Points, in no order, along strands that fork and pass close to each other.
(in the rows, 128 means zero)
Two points are linked if the straight distance between their rows is under 103. Some points are linked to none.
bos: 123 162 121  84 148 162 121 152 146 115 130 113 123 136 120 140 124 138 158 126  88 126 157 140 160  97 113 168 120 136 129 132 118 143 119 158 150 110 149 152 110 169 153  95
munu: 101 104 139 174 113 101 110 142 104 132 111 144 119 143 153 130 151 151 127 146  99 145  97 150 115 137 136 107 131 123 153 114 135 126 148 131 115 141 103 137 138 132 126 125
viv: 140 119 127 111 162 166 142 120 151 108 124 130 141  91 110 103 134 121 132 140 144 102 121  94 101 142 124 147 133 134 101 162 114 123 138 130 117 139 135 131 143 117 118 135
Mibed: 158 117 121 119 125 127 138  99 129 109 154 113 114 127 113 121 128 112 120 131 128 124 126 100 134 145 130 132 128 116 109 116 112 101 139 134 102 140 111 121 146 136 137 120
nifo: 149 109 113 134 130 130 110 125 100  91 101 149 133 132 114 133 135 114 131 144 137 149 125 113 135 151 166 120 117  96 149 133 128 126 119 156 137 128 136 126 101 136 129 161
remos: 119  93 106 154 139 144 139 115 135 152 123 129 140  65 102 115 147 142 117 157 128  95  92 147 104 118 135 132 123 148 159 128 110 130 161 113 107 156 106 143 116 104 124 129
gati: 121 141 138 126 125  86 127 110 110 106  97 169 118 139 149 143 102 115 124 115 134 141 118 101 171 123 139  93 121 122 107 129 123 134 104 138 154 107 146  97  96 135 108 119
Volaz: 133 136 125 137 140 114 130 116 128 145 130 127 117 125 128  99 124 126 114 122 156  93 112 107 119 143 132 110 148 130  98 143 142 122 143 140 122 142 108 109 143 106 107 139
nadef: 121 123 157 130 111 124 145 157 144 148 157 129 133 159 165 135 148 152 139 133 104 162 121 157 114 125 105 139 129 142 154 106 121 129 138 108 119 131 116 136 158 120 137 105
Fegan: 126 133 107  87 130 156 115 149 108  80 104 109 138 141 118 127 124 128 157 151 116 116 138  84 144 148 119 141 144 105 121 113 114 137 126 136 115 119 143 162 123 173 167 103
Kezog: 148 152 116  94 139 157 114 134 165 126 163 103 121 136 109 130 140 155 161 132 107 131 152 146 153 106 109 165 121 141 136 111 143 129 141 133 142 117 141 143 116 135 160 102
Pufek: 137 140 110 112 139 111 129 122 128 128 115 124 143 142 130 142 137 109 101 124 129 123 135 130 135 135 171 119 128 103 136 154 131 146 115 146 145 145 111  93  98 140 123 149
Petaf: 111 148 117 104 142 160 113 143 134 108 119 131 120 136 117 127 122 138 149 142 100 152 158 120 145 119 130 139 116 120 124 135 116 149 126 160 149 115 132 138  94 158 136 103
vob: 134 159 130  93 124 132 155 127 148 115 155  95 161 166 130 128 110 129 136 129 151  84 145 100 125 143 118 152 127 135 116 158 116 132 124 140 126 137 117 127 132 141 107 131
doni:  82 120 145 160 139 132 132 150 106 132  80 171 109  84 139 121 131 116 122 133 108 154 116 147 124 139 132 112 146 129  94 162 138 140 118 135 162 119 141 136 125 113  96 130
nafa: 130 135 122 115 147 137 112 129 131  90 102 156 124 132 111 124 126 123 136 143 126 123 118  90 130 153 143 116 130 101 110 137 129 135 133 141 138 113 121 125 104 138 122 124
deneg: 133 145 122  99 132 135 128 137 136 123 129 129 126 145 111 131 125 130 142 140 115 120 123 103 137 129 120 106 144 119  94 115 136 134 139 123 153 119  96 112  99 146 127 110
rebe: 142 134 117 112 135 128 117  97 110 121 108 143 101 133 128 109 125 119 116 125 140 174 133 112 146 134 147 115 118 125 107 133 125 144 103 144 143 145 131  96 130 122 118 119
mibis:  99 139 132 164 105 105 136 134 115 154 124 125 123 122 154 145 113 118 103 136 101 125 115 165 121 136 130 123 127 136 119 151 129 138 121 120 142 145  90 114 115 128 106 126
Tezo: 113 134 132 139 134 117 156 109 170 173 183 127 133  85 125 116 143 130 122 106 130 115 134 171 111  87  91 132 113 171 125 151 139  96 155 117 143 114 134 127 137 101 122 132
kufe:  79 143 120 124 147 151 136 160 122 142 105 133 111 121 131 114 131 133 138 142  86 134 137 133 138 122 111 129 141 142 100 144 113 153 132 156 154 130 116 140 102 156 125  96
mab: 103 148 129 147 130 112 140 123 154 156 180 139 120 109 128 137 113 133 140  96 123 104 155 160 126 103  89 135 108 158 121 154 138  97 150 133 151 101 130 142 116 115 111 134
Goze: 112 167 152 105 130 129 142 156 148 147 157 132 105 157 161 131 124 139 160  97  99 141 140 156 147 108  86 160 122 164 117 133 122 122 118 123 162 123 138 143 133 150 127  82
Laz:  83  95 138 143 129 142 125 163  94 112  91 142 124 143 140 116 143 139 138 148 109 138 120 101 121 165 125 110 148 105 143 132  97 144 137 148 118 132 124 162 115 175 142 125
pora: 139 134 124 100 126 113 118 129 138 123 172  94 114 146 139 141 116 144 145 119 119 112 163 107 149 124 103 145 146 139 119  96 117 105 148 117 105 120 148 155 135 149 156 104
kivud: 147 144 132 121 126 127 106 141 145 137 155 116 113 128 130 128 140 146 153 111 115 130 145 141 138 110  93 157 135 144 136 102 140 121 131 114 123 119 171 150 152 129 161  95
dagi: 115  72 141 159 142 129 136 131 119 164 123 141 146  91 140 119 158 137 111 130 136 129 100 146 101 107 141 101 139 136 152 123 127 117 148 115 112 136 138 126 142  97 132 161
zera:  78 140 142 127 146 151 128 141 142 148 126 120 118 114 124 127 126 154 140 138  92 108 121 128 115 109  95 118 150 157  98 140 130 138 131 125 142 137 111 127 125 139 126  97
Pabi: 143  91 129 136 150 142 127 104 124 137 113 113 123  93 108 107 146 135 115 135 151 101 104 117 115 130 135 132 130 125 161 116 123 120 129 132  82 162 130 128 165 113 142 139
bagav:  90 120 145 145 111 116 124 157 108 137 141 128 114 157 166 126 136 156 136 143  96 153 124 132 119 139 108 125 132 140 145 116 112 125 149 129 114 138 107 149 149 139 134 106
Meze: 123 135 142 125 140 123 113 117 170 122 153 105 152 136 124 141 120 142 129 137 127  72 114 102  89 129 136 136 145 126 137 148 131 134 147 110 105 121  98 117 133 128 101 126
Goru: 111 103 135 139 134 136 133 141 121 143 124 118 141 124 142 136 136 139 115 132 123 122 129 130  98 130 122 128 124 124 170 110 113 140 124  97  97 136 124 139 147 123 148 131
dusos: 130 105 114 136 139 156 139 103 147 125 149 115 156  88  94 137 135 143 124 152 140  91 124 124 108 115 124 151 103 150 152 133  98 112 152 129 102 140 110 148 120 105 128 134
Fip: 102 160 122 146 127 113 112 125 149 138 150 159 111 114 123 135 104 127 134 114 114 133 158 149 134 107 120 126 121 146  98 159 137 121 144 140 166  88 124 128  96 126  96 135
bosem: 141 161 135 132 121 119 128 122 134 129 122 128 124  93 116 140 112 123 127 118 114 124 124 157 143  98 106 132 136 141  94 137 145 115 113 124 145 110 158 110 127 124 122 133
Kirel: 154 108 131 153 144 130 126 107 117 147 103 141 123  97 114 104 134 113 101 120 163 118  99 131 110 139 166 122 125 132 127 138 162 120 126 128 134 142 133 118 150  74 102 173
lukog: 146 121 125 147 116 121 131 141 104 146 119 142 119 121 136 120 136 115 124 120 135 186 147 164 144 116 143 132 110 129 142 126 124 129 119 144 142 123 159 130 127 112 122 150
Kuv: 128 139 130 159 123 112 101 138 111 143 112 162 113 120 122 126 105 128 119 114 144 125 129 122 125 121 128  98 127 146 107 118 160 134 133 118 144 108 133 124 125  98 110 141
goke: 116 144 142 101 134 138 148 137 158 133 147  88 146 148 131 137 125 146 136 130 114  80 109  99 112 132 106 129 154 141 127 115 131 132 144 103 106 130  94 132 147 152 119 104
fili: 141 154 144  89 130 122 148 146 169 157 187 118 119 139 154 127 135 122 153  90 130 131 139 151 138  98  79 164 138 173 101 127 132  98 125 104 147 115 165 138 143 143 143  94
Zarom: 111 118  97 122 158 144 106 102 111 128  86 109 107 121 101  99 146 120 118 157 120 118 115 108 128 152 159 109 137 100 125 136 144 160 129 147 117 155  96 119 120 141 141 107
bub:  75 134 161 181 129 119 130 144 106 147 106 170 103 101 155 134 120 119 117 117 103 159 121 172 130 110 112 122 131 153 109 159 130 131 115 149 153 101 139 132 144 108  97 125
gekip: 125 125 141 155 142 132 109 119 134 140 112 132 122  87 131 103 143 144 128 135 119 141 115 151 110 124 130 148 132 144 140 153 131 143 129 133 120 160 147 132 148 110 114 124
gud:  87 158 136 145 122 114 104 137 138 149 140 142  88 140 153 140  96 134 136 112  82 142 140 157 137 138 118 141 112 146 134 132 127 140 125 117 150 116 108 142 113 140 109  89
gaf: 119 113 122 137 149 148 115 120 127 104 103 149 131 122  99 126 142 119 116 152 127 135 124  94 111 155 150 109 137 113 103 166 132 148 132 149 152 135 103 110  94 121 104 143
rika: 149 104 125 129 123 136 122 136 147 117 159 120 164 139 123 125 129 129 121 141 173  94 139  99  98 138 130 134 138 126 134 120 112 119 148 103 106 107 125 139 139 106 118 164
masud: 123 113 125 160 125 106 122 120  94 157 109 129 102 132 141 108 135 122  88 138 137 109  95 118 121 165 148 101 145 122 115 121 132 128 135 129 120 158  91 120 140 112 111 128
rifaz: 114  99 140 147 146 126 143 123 104 146  95 131 140 117 126 107 142 125 119 138 150 111 116 106 126 147 151 106 157 127 110 163 132 137 130 161 147 157 137 109 114 117  98 183
Dip: 149 170  96  75 116 132 103 117 140 120 143 112 109 155 125 140 102 127 149 129 123 141 152 122 171 113 129 152 131 144  89 116 128 145 114 115 139 116 142 110 112 155 141 108
Dasop: 163 119 120 137  99 102 137 144 139 141 168 112 154 162 145 125 124 118 108 117 166 108 132 125 110 140 137 127 132 119 134 119 118 118 145 102 108 117 115 130 130 116 118 158
muvur:  96 141 142 133 148 132 125 151 137 117 109 150 121 116 129 110 143 145 144 130 114 141 134 118 135 121 115 130 146 141  93 168 121 134 141 177 158 132 145 138 115 147 111 120
damu: 121 128 138 120 118 138 172 143 151 164 187 119 134 130 158 124 140 127 142 112 135 128 147 154 122 100  69 156 121 175 109 137 109 106 136 114 136 122 142 149 153 118 134 111
fal: 136 151 128 124 123  98 103  94 124 113 114 155  97 130 139 128 111 125 131 117 117 170 117 126 161 107 142 109 128 133 102 118 138 137 110 137 151 125 139 100 110 136 110  94
pudo: 135 120 107 122 103 121 122 122  90 103 118 114 133 143 151 133 119 111 129 141 122 167 141 114 129 166 148 133 131  90 150 118 100 148 102 114 117 130 127 130 125 162 139 119
saz:  88 143 135 134 147 106 145 109 153 166 136 126 130 117 141 114 128 135 113 110 136  90 120 146 104 116 115 110 141 148 109 161 149 124 147 134 132 140 112 112 133 121 108 136
famup: 125 160 147 105 109 101 174 136 144 147 159 128 104 189 160 145 108 121 144  83 130 143 144 141 156 113  97 139 100 157 120 118 124 117 108 115 143 128 124 132 132 139 118  98
tepi: 135 159 122  97 143 124 155 131 140 115 120 114 150 145 128 128 124 119 120 127 137 103 138 113 134 145 140 137 128 119 106 163 114 144 126 154 135 138 122 111 102 149 116 144
bel: 118 122 115 103 139 156 107 122 128 116 129 107 130 145 114 127 142 143 139 151 116 143 159 111 129 116 137 118 133 105 143 118 121 145 135 157 124 130 121 128 106 149 156 121
sokif: 119  65 135 145 160 157 149 113 118 144  98 141 136 117 122 110 161 119 111 139 158 106  89  99  96 171 169 105 150 118 134 146 125 134 124 135 136 158 110 122 122 100  92 186
Peg:  95 158 140 129 138 106 107 153 138 124 110 125 125 135 152 136 114 142 138 125  87 121 118 132 122 140 135 138 153 116 130 144 135 159 136 125 123 129 127 138 119 162 121  99
Vesu: 129 128 119 135 114 106 112 124  83 117  73 156 119 118 142 134 109 111 134 137 116 156 107 123 170 131 151 109 137 101 117 119 129 155  95 127 152 108 160 116 104 147 128 123
lotek: 146 118 140 125 110 128 152 132 100 145 108 120 122 130 141 120 122 108 118 119 139 134  93 127 137 138 112  99 141 119 104  99 130 121 107 104 119 140 128 112 160 121 142 115
tosa: 133 119 151 158 104 110 126 137  86 105 100 169 124 157 147 141 111 117 120 116 150 167 124 130 131 141 143 113  94 134 141 126 123 121  91 134 147 127 139 127 126 112 108 148
voro: 121 110 126 131 117 130 106 149 127 110 153 124 131 137 136 139 134 142 141 136 120 160 179 148 142 106 119 139 129 116 166 103 111 126 133 139 128 110 160 156 121 132 153 124
dep: 161 126 104 111 110 127 133 126  95  92 101 123 125 142 113 125 127 116 137 151 135 119 106  97 158 181 129 120 139  88 120  95 124 119 124 122 109 120 125 136 128 156 147 129
vevi: 152 158 120 103 136 114 118 133 136 107 103 140 131 116 123 128 121 111 136 122 125 130 121 127 152 117 133 121 148 112  91 126 140 132 124 122 132 108 170 111 124 148 146 127
lolov: 138 107 117 133 131 138 121 104 148 126 150  89 139 101  97 144 142 150 124 142 121  91 123 128 121 105 121 147 118 130 178 102 118 112 151 126  88 138 116 143 130 125 152 126
gupez: 106  96  90 124 137 144 109 120 103 124  98 121 123 122 114 102 146 121 132 157 116 117 128 100 109 163 154 108 144  76 152 131 132 158 132 127 111 128 102 145 108 164 159 116
Toged:  92 120 134 141 161 139 142 127 151 151 116 133 127  90 117 113 146 138 124 136 113 100 106 135 121 101 106 109 153 151  96 148 138 126 148 133 125 146 126 121 125 128 121 120
Zote: 128 154 128 109 132  97 154 114 123 124 109 148 142 150 132 151 111 111 110  99 154 123 138 124 154 112 145  97 113 122 121 145 135 127 106 141 164 122 125  89  96 127 105 148
netak: 112  97 146 155 120 125 141 120 120 126 133 119 149 122 136 139 127 145 117 147 137  84  96 112  97 139 114 128 138 140 147 117 108 111 139 104  91 144 107 135 149 120 116 135
Gir:  90 100 137 129 154 150 159 157 119 123 101 127 151 123 132 126 142 137 124 142 114 103 113 107 114 150 123 123 135 125 140 144  98 134 140 144 116 153 115 153 115 146 140 132
mimo: 101 124 127 123 113 150 116 171 104  94  98 130 140 147 135 134 123 144 159 154  97 137 122 106 132 154 114 134 144 104 141 121 107 147 127 137 134 117 124 168 112 180 138 102
pufon: 151 129 126 147 111 112 104 120 135 150 161 135 108 139 140 116 126 120 105 113 139 162 133 143 102 128 144 119 113 135 134 116 134 128 139 107 132 126 109 119 133 100 123 123
Pema: 139 123 148 116 130 119 154 127 162 152 176 108 130 133 136 117 150 137 132 110 140 116 127 142 127 105  94 135 134 155 132 111 125  99 147 115 115 138 128 133 157 112 141 116
maneb: 157 117 138 127 118 147 147 124 116 142 111 110 136 141 113 124 136 127 114 137 154 111  98 124 129 126 133 104 137 119 127  99 142 127 106 124 123 147 112 102 157 107 123 147
Nosur: 134 120 133 113 139 134 116 133 129 122 102 137 129 109 117 112 149 129 138 130 114 152 120 137 126 103 130 110 152 107 121 120 144 138 126 126 133 119 156 114 135 142 148 113
lel: 106 119 140 120 166 172 135 142 143 112 108 137 139 117 105 112 134 147 133 143 123 106 124  94 107 136 116 134 120 137 125 156 113 135 135 149 122 148 124 150 125 128 124 116
Pidul: 124 132 125 113 133 121 139 126 130 129 155 104 116 113 132 136 121 119 131 113 109 115 154 116 149 105 101 135 148 136  97 126 106 100 136 133 122 125 148 128 136 160 153 117
Bidom: 138 146 112 108 119 129 145 166 134 134 132 119 135 142 144 116 123 125 139 129 129 131 139 123 128 154 115 144 130 131 106 132 102 135 138 115 125 139 131 151 125 151 135 117
Tosi:  92 100 146 149 140 143 151 163 123 153 120 147 150 116 147 135 155 142 125 136 114 129 115 157 105 106 118 117 125 133 162 120 120 132 131 119 118 131 130 140 136 113 138 152
vake: 121  95 129 160 131 152 117 135 120 137 117 140 129  78 132 105 155 139 143 153 112 173 128 155 113 121 132 143 136 124 143 143 114 140 129 134 126 130 157 140 134 124 128 138
tozog:  86 162 117 139 126 116 111 135 125 143 113 155 106 126 126 147  98 128 123 119 102 132 144 146 154 121 129 116 125 134 108 136 131 148 127 133 168 102 110 127  80 141 102 114
dag: 115  94 131 157 121 158 113 137 120 123 146 120 129 104 129 122 155 160 147 154 104 170 146 155 121 100 108 146 128 126 168 119 107 129 133 146 125 120 148 153 128 123 140 121
nor: 123  55 124 163 141 140 113 116  97 149 112 131 134  96 118 136 143 115 106 139 137 122 117 123  97 123 168  98 136 115 156 112 133 127 122 118 114 125 143 129 128 115 146 183
kifor: 138 134 127 134 108 137 145 104 151 137 184 106 142 111 112 139 109 118 134 118 162 109 161 131 115 114  92 149 108 163 114 141 132 102 129 113 130 106 131 130 142  90 120 148
dipog: 133 159 108 130 146 131 133 114 122 113  90 148 123  83  98 123 127 113 116 135 123 132 135 136 147 131 148 129 123 132  85 169 155 134 122 154 159 122 136 114 105 112 101 156
pek: 121 115 122 144 125 130 107 136  89 134  80 152 117 107 127 117 127 121 130 132 117 154 114 135 133 133 144 103 137  93 130 114 151 151 108 117 139 120 150 124 130 128 141 124
sak: 170 140 130  78 125 153 151 122 179 113 167  88 149 139 110 137 139 125 136 137 143 108 126 121 133 123 121 160 132 130 120 114 127 122 133 111 115 133 117 118 148 128 134 123
gul: 133 134 131 118 150 113 140  97 182 152 173 113 131  99 114 118 142 132 116 107 134  86 113 145 115 104 116 140 117 151 147 137 133 108 154 119 112 133 122 116 144 108 131 122
Lok: 151 132 102 108 118 143 124 133 119  99 124  95 137 147 100 133 130 142 142 153 127  94 130  99 148 148 121 138 135 107 140  93 126 120 144 133  98 124 123 151 128 156 152 123
feku: 101 108 140 169 148 127 107 131 105 135  97 160 115  94 125 132 122 118 116 119 120 142 128 127 111 128 143 101 133 123 121 141 140 137 117 125 135 116 145 127 125 112 119 145
Nemot: 134  98 121 142 126 147 154 125 118 117 137 133 133 127 107 132 132 120 116 138 137 113 132  99 123 141 113 100 123 122 121 113 111  93 136 127 126 124 103 129 125 123 132 143
Fenu: 113 132 113 143  96 128 111 165  93 110  96 145 133 146 135 132 112 145 146 154 127 151 131 127 146 166 134 127 115 112 141 119 112 153 110 135 147 112 118 154  95 155 121 123
Mil: 141 120 117 143 135 119 109 132 141 131 146 124 134 128 107 134 137 143 122 125 132 108 144 130 123 114 132 125 115 128 160 113 129 113 148 140 115 132 131 144 115 116 140 149
Maves: 132 139 127 120 114 118 126 145 140 157 152 136 116 146 156 114 129 126 127 114 116 181 129 154 118 128 126 125 126 133 123 119 123 147 129 102 141 127 123 117 136 124 128 103
tufod: 156 160 106 126 133 121 116  99 145 113 114 135 118  92  92 139 123 104 107 124 112 129 119 157 142 123 150 137 117 122 105 145 161 123 129 127 136 115 135  96 113 117 123 143
pepa: 155 104 145 146 127 114 118 112 105 128 100 147 127 125 140 121 133 106 110 108 146 147  96 130 122 147 174 109 134 107 138 126 151 128 114 130 128 140 140 107 138  97 116 161
deg: 113 125 151 151 114 132 154 149 120 148 164 132 122 130 156 122 129 120 130 112 133 159 158 150 122 117  87 149 112 163 117 139 100 115 124 129 137 122 152 141 158 110 124 126
muba: 143 103  93 104 133 154  92 113 116  80  98 126 138 137 105 100 149 129 159 157 138 131 127 117 120 143 167 140 130  71 167 128 155 147 130 142 109 117 147 136 131 147 164 142
vuke:  98  76 131 162 133 149 130 123 109 135 116 143 151 101 128 129 144 152 127 161 137  89  81 128  82 140 131 130 127 153 167 119 100 127 143 105  93 151  99 156 129 106 119 144
Kuz: 139 150 127 102 143 123 130 112 156 126 153  97 129 102 124 120 131 128 134 114 135  78 126 114 138 111 109 157 148 145  96 149 127 111 138 140 106 138 153 120 158 143 132 125
furer: 104 138 136 135 142 123 122 132 137 141 145 113 125 155 128 131 134 162 127 117 124 114 146 131 130 111 117 128 113 147 152 129 129 127 148 159 122 147 114 131 121 133 127 130
dosaz: 157  93 123 129 133 156 125 107 110 110 105 114 133 134 109 124 139 131 121 132 155 111 110 113 116 162 152 140 117 105 181 106 128 115 111 127  87 154 124 136 157 121 139 151
Varu: 151 123 121 119 113 126 122 119 123 109 131 110 146 136 130 153 125 109 126 133 120 153 134 144 124 132 155 134 119  83 168 115 127 137 101 109 120 125 123 113 126 138 153 130
sako: 157 153  77  99 130 139 100 111 110 107 111 130 102 144 108 120 126 124 137 144 143 144 145 109 156 142 158 143  98 110 133 116 140 149 131 147 119 128 135 126 122 141 155 127
lan: 185 142 120  74 106 120 127 102 154  93 152 121 115 160 120 127 126 104 137 120 152 153 127 116 165 119 140 144 126 115 110  88 131 114 126 118 114 119 138 104 147 124 146 111
mip: 131 133 114 118 122 134  88 123 120 121 143 120 109 125 122 131 112 126 133 124 130 169 183 125 143 100 116 134 122 129 122 111 124 137 122 123 122 103 165 129 131 131 157 119
dirad: 156 168 100  66 126 140 137 120 153 105 162  92 115 146 123 146 117 117 160 131 107 119 148 122 168 130 128 176 126 141  94 127 120 119 135 126 136 122 127 129 103 168 151 109
Zibo: 155 145 142 117 127  98 143 122 126 139 120 144 113 134 138 129 108 100 110  69 143 164 134 147 156 100 125 129 109 137 122 122 135 127  93 120 131 120 182 115 144 113 139 120
Vive: 112 117 122 130 116 125 126 136 118 136 148  91 138 148 141 152 122 151 127 135 111 118 149 123 117 132 118 140 120 126 188  98 119 132 129 108  87 131 118 167 135 149 156 114
mez: 152 109 139 174 121 110 140 125 116 134 132 150 143 108 123 125 131 113 113 111 159 116 121 136 111 126 136 106 115 138 127 138 149  90 141 137 135 114 137 134 133  91 107 178
fizo: 149 129 128 157 112 115 125 115 141 145 181 122 122 120 112 131 133 133 120 107 140 128 159 155 127 107  96 161  92 165 149 122 135 109 129 123 120 118 149 145 144  84 135 133
Rivez:  96 136 153 167 114 107 122 141 100 131 115 175 106 141 164 150 103 120 116 101 120 167 125 158 147 108 129 115 103 147 130 136 127 126 100 141 150 107 142 121 135 113 109 128
fode: 156 155 116  90 126 142 136 117 163 144 135  82 128 147 107 122 131 137 124 133 131 116 121 138 136 130 136 145 112 127 145 111 142 138 126 118 118 151  85 114 140 130 134 112
siga: 129 147 117 130 107 118 111 133 131 132 154 131 112 139 119 159  87 120 133 105 130 128 175 136 147 113 107 137 110 142 121 111 132 119 119 109 140  96 137 140 112 121 135 125
Repa: 141 133 132  78 123 134 121 114 137 103 138  92 130 158 121 146 134 139 146 134 109 143 138 116 154 105 130 126 148 116 140  93 134 129 122 130 118 132 125 115 127 162 153  98
Mored: 142 116 125 133 128 131 123 102 168 105 169 111 163 122 108 142 122 134 123 141 155  70 124 107 102 129 139 154 120 133 145 143 118 109 154 125  98 122 102 133 122 110 110 154
nudom: 135 120 111 149 112 119 138 133  83 137  91 142 111 134 133  98 131 125 114 145 135 139 111 119 142 182 139 112 125 113 114 128 130 133 133 150 144 162 107 131 114 130 112 134
Sebub: 154 103 123 123 136 135 106 120 114 104 110 130 132 119 118 115 150 125 140 142 138 138 122 116 131 130 151 130 148  93 141 121 136 128 133 146 112 127 161 124 135 133 150 148
tid: 130 127 145 162 108 122 118 133 120 133 159 144 118 138 133 134 120 131 121 115 137 161 149 145 105 122 110 140  92 158 137 125 122 115 120 121 131 126 126 139 146  88 118 126
fudup: 108  60 100 148 138 155 119 117  92 130  95 130 139  96 109 116 158 123 131 157 121 119 113 114 108 146 156 105 144  87 166 123 118 132 135 130 114 132 125 149 101 142 155 163
leru: 113 153 138 143 123 110 109 142 132 137 125 119 115 134 157 143 121 143 145 114  82 149 126 161 129 134 130 155 121 120 165 121 130 149 120 112 121 125 127 143 135 147 127  87
bosi: 160 112 134 116 119 123 132 116 124 101 133 129 143 149 122 146 117 103 109 113 167 131 145 105 131 131 142 124 121 117 122 124 128 113 106 123 120 113 141 110 137 105 128 162
veb: 136 109 107 142 133 162 112 130 129 126 108 127 148 104  96 125 146 127 121 164 122 136 115 134 103 136 154 120 124 112 139 134 141 146 126 127 144 133 107 121 107 117 124 140
menod: 160 146 133 123 111 138 134 135 136 137 111 107 135 144 129 109 132 137 123 138 141 137 108 146 123 144 137 140 121 129 137 119 146 142 109 119 124 162 118 111 151 115 116 120
gosu:  85 131 146 146 130 116 156 139 126 141 146 150 130 153 145 131 132 137 131 118 137 124 148 130 119 119 108 103 109 145 122 152 130 104 147 156 147 126 104 134 126 123 112 144
sipil: 106 120 155 144 142 119 138 139 124 108 111 150 141 126 144 123 133 135 131 124 132 135 127 126 123 134 141 128 145 124 118 177 121 137 121 170 150 144 148 121 115 135  98 152
rif: 139 157 112  88 108 106 104 110 128 108 124 119 119 164 133 148 105 146 157 134 112 149 138 122 177 106 140 130 128 129 129  90 134 143 103 116 138 112 137 112 102 160 136  94
sule: 165 129 153 107 107 108 154 111 145 117 159 113 144 169 130 150 116 103 107  90 178 131 141 126 133 114 124 135 119 132 131 121 131 109  98 120 118 127 133 101 154 100 121 139
vif: 148 155 117 125 108 105 111 136 123 133 131 144 114 149 118 125  96 123 129 110 151 121 146 116 141 132 128 116 116 130 109 110 145 131 128 107 131 108 127 127 115 115 124 132
dob: 164 162 119 100 106 114 116 120 134 117 127 115 118 128 141 127 113 108 149 127 108 155 100 144 139 145 136 153 130 108 119 116 139 142 112  88 120 129 135 122 141 149 139  80
Zodo: 169 132 149 102 109 130 150 131 156 125 166 114 144 147 121 131 129 123 127 118 155 119 123 128 128 111 106 127 131 132 112 100 134 102 123 103 124 122 128 114 158 103 132 125
Binam: 164 130 121  97 111  99 109 101 125  99 133 138 120 158 128 130 118 112 132 128 140 149 113 105 159 128 158  97 136 102 130  82 138 124 124 114 120 107 129  98 123 129 139 111
Gada: 125 104 154 179 116 100 112 127  88 140 106 143 119 133 163 136 115 105  96 103 128 153 110 150 113 149 162 116 114 126 155 131 130 125 101 127 132 148 134 126 141 103 117 153
fes: 106 153 140  94 136 128 140 139 150 139 153 109 130 165 129 150 115 144 143 114 115  97 142 106 135 119 107 112 143 137 113 110 138 129 136 110 136 114 107 124 121 152 134 110
nivu: 182 121 110 105 120 130 143 102 128  89 137 126 121 132 109 129 129  86 115 122 157 134 123 117 146 153 151 134 114 100 114 108 126 103 122 122 105 121 129 109 144 116 142 144
ser: 145 105 106 115 139 143 106 130 142 128 135 108 159 142 116 117 136 130 114 146 158 103 119  96  95 144 159 126 144 105 153 108 121 143 141 103  97 121 104 132 134 121 133 147
vin: 143 110 137 120 143 147 142 112 147 111 135 140 141  78 110 128 134 103 118 123 140 136 137 118 103 125 130 135 131 122 105 159 115 115 129 113 124 115 148 113 137 113 127 147
venok:  98 123 144 141 122 131 153 150 146 169 157 128 162 144 147 141 141 151 123 127 139  99 125 158 100  99 105 118 122 154 150 129 129 124 143 108 124 130 113 129 135 106 127 149
seta: 108 143 112 156 108 120 131 153 101 129  96 166 119 134 131 128 122 127 121 145 121 141 126 136 147 152 127 111 116 123 114 133 124 137 131 144 170 123 100 135  89 129 107 133
Sokov: 131 149 147 120 137 111 156 120 127 128 124 153 122 129 128 126 110 101 121  77 163 133 155 121 133 108 109 116 104 138 107 146 146 107 110 134 139 110 168 126 146 107 124 143
veku: 121 146 121 108 123 103 111 131 103 105 112 116 139 173 141 146 111 139 125 125 127 132 146  96 138 154 154 128 130 104 159 120 117 150 119 131 112 124 121 134 111 159 131 123
labod: 110 140 145 148 125 107 108 137 148 130 129 126 146 130 133 137 122 149 139 142 108  93 101 127 103 138 128 126 158 127 120 142 142 140 153 115 119 131 116 129 122 139 106 120
peliv: 130 119 139 125 152 124 128  97 142 144 105 107 121  80 121 104 142 119 105 122 123 115  97 140 116 125 138 134 150 125 122 145 139 136 126 127 100 169 141 107 158 119 131 119
nas: 148 151 134 115 106 112 140 115 109 123 104 114 112 134 146 124 115 116 127 128 107 143  84 129 151 139 127 121 148 122 101 114 130 126 104 116 133 147 117 104 147 147 129  84
lep:  94 114 137 167 126 128 155 140 118 164 143 157 139 121 149 128 131 114 105 118 141 138 140 150 100 112 123 101 113 156 121 158 131 115 134 134 162 115 104 120 123  95 102 166
timin: 136 146 114 141 101 107 115 119  94 128  97 115 104 132 135 121 115 140 130 141 111 147 112 146 157 132 130 133 132 118 123 115 137 139 113 142 129 153 125 120 129 150 134 102
pav: 131 133 134 111 153 137 163 120 148 132 142 140 129  98 111 134 130 112 117  98 142 130 159 127 123 102 114 123 110 138 114 151 133 106 131 133 139 113 144 118 135 108 128 148
nuza: 114 124 138 122 123 148 170 139 132 116 141 114 171 155 127 140 118 139 135 134 160  84 144 107 111 136  98 140 114 141 127 147 105 117 134 150 125 131 114 148 124 134 122 148
nobi: 121 168 154 128 133 111 134 136 148 117 126 154 121 141 144 136 110 136 144  99 128 113 121 141 121 132 111 138 108 144 120 150 148 116 125 127 144 126 132 136 140 126 105 106
Nadep: 153 113 118 138 115 145 112 121 128 138 121 117 140 101 104 144 137 120 114 140 123 144 126 159 113 111 143 126 119 112 156 111 145 133 113 105 130 129 120 111 132 111 144 140

A fork is a point with three links, a tip a point with one. Leave the first point through the second and follow the links. Name the first fork or tip that comes.
vif / siga -> dosaz
Zibo / Sokov -> mimo
dosaz / Pabi -> feku
feku / doni -> mez

Follow the links from the first point to the second, and from the first to the third. Name the last point that the two ways share.
lotek / Kezog / Zibo -> seta
veb / gati / gekip -> pek
Binam / Nosur / lep -> Meze
kufe / deneg / gosu -> Meze
Goze / mimo / tosa -> tozog
rif / nadef / doni -> tozog
Volaz / Goru / ser -> Mored
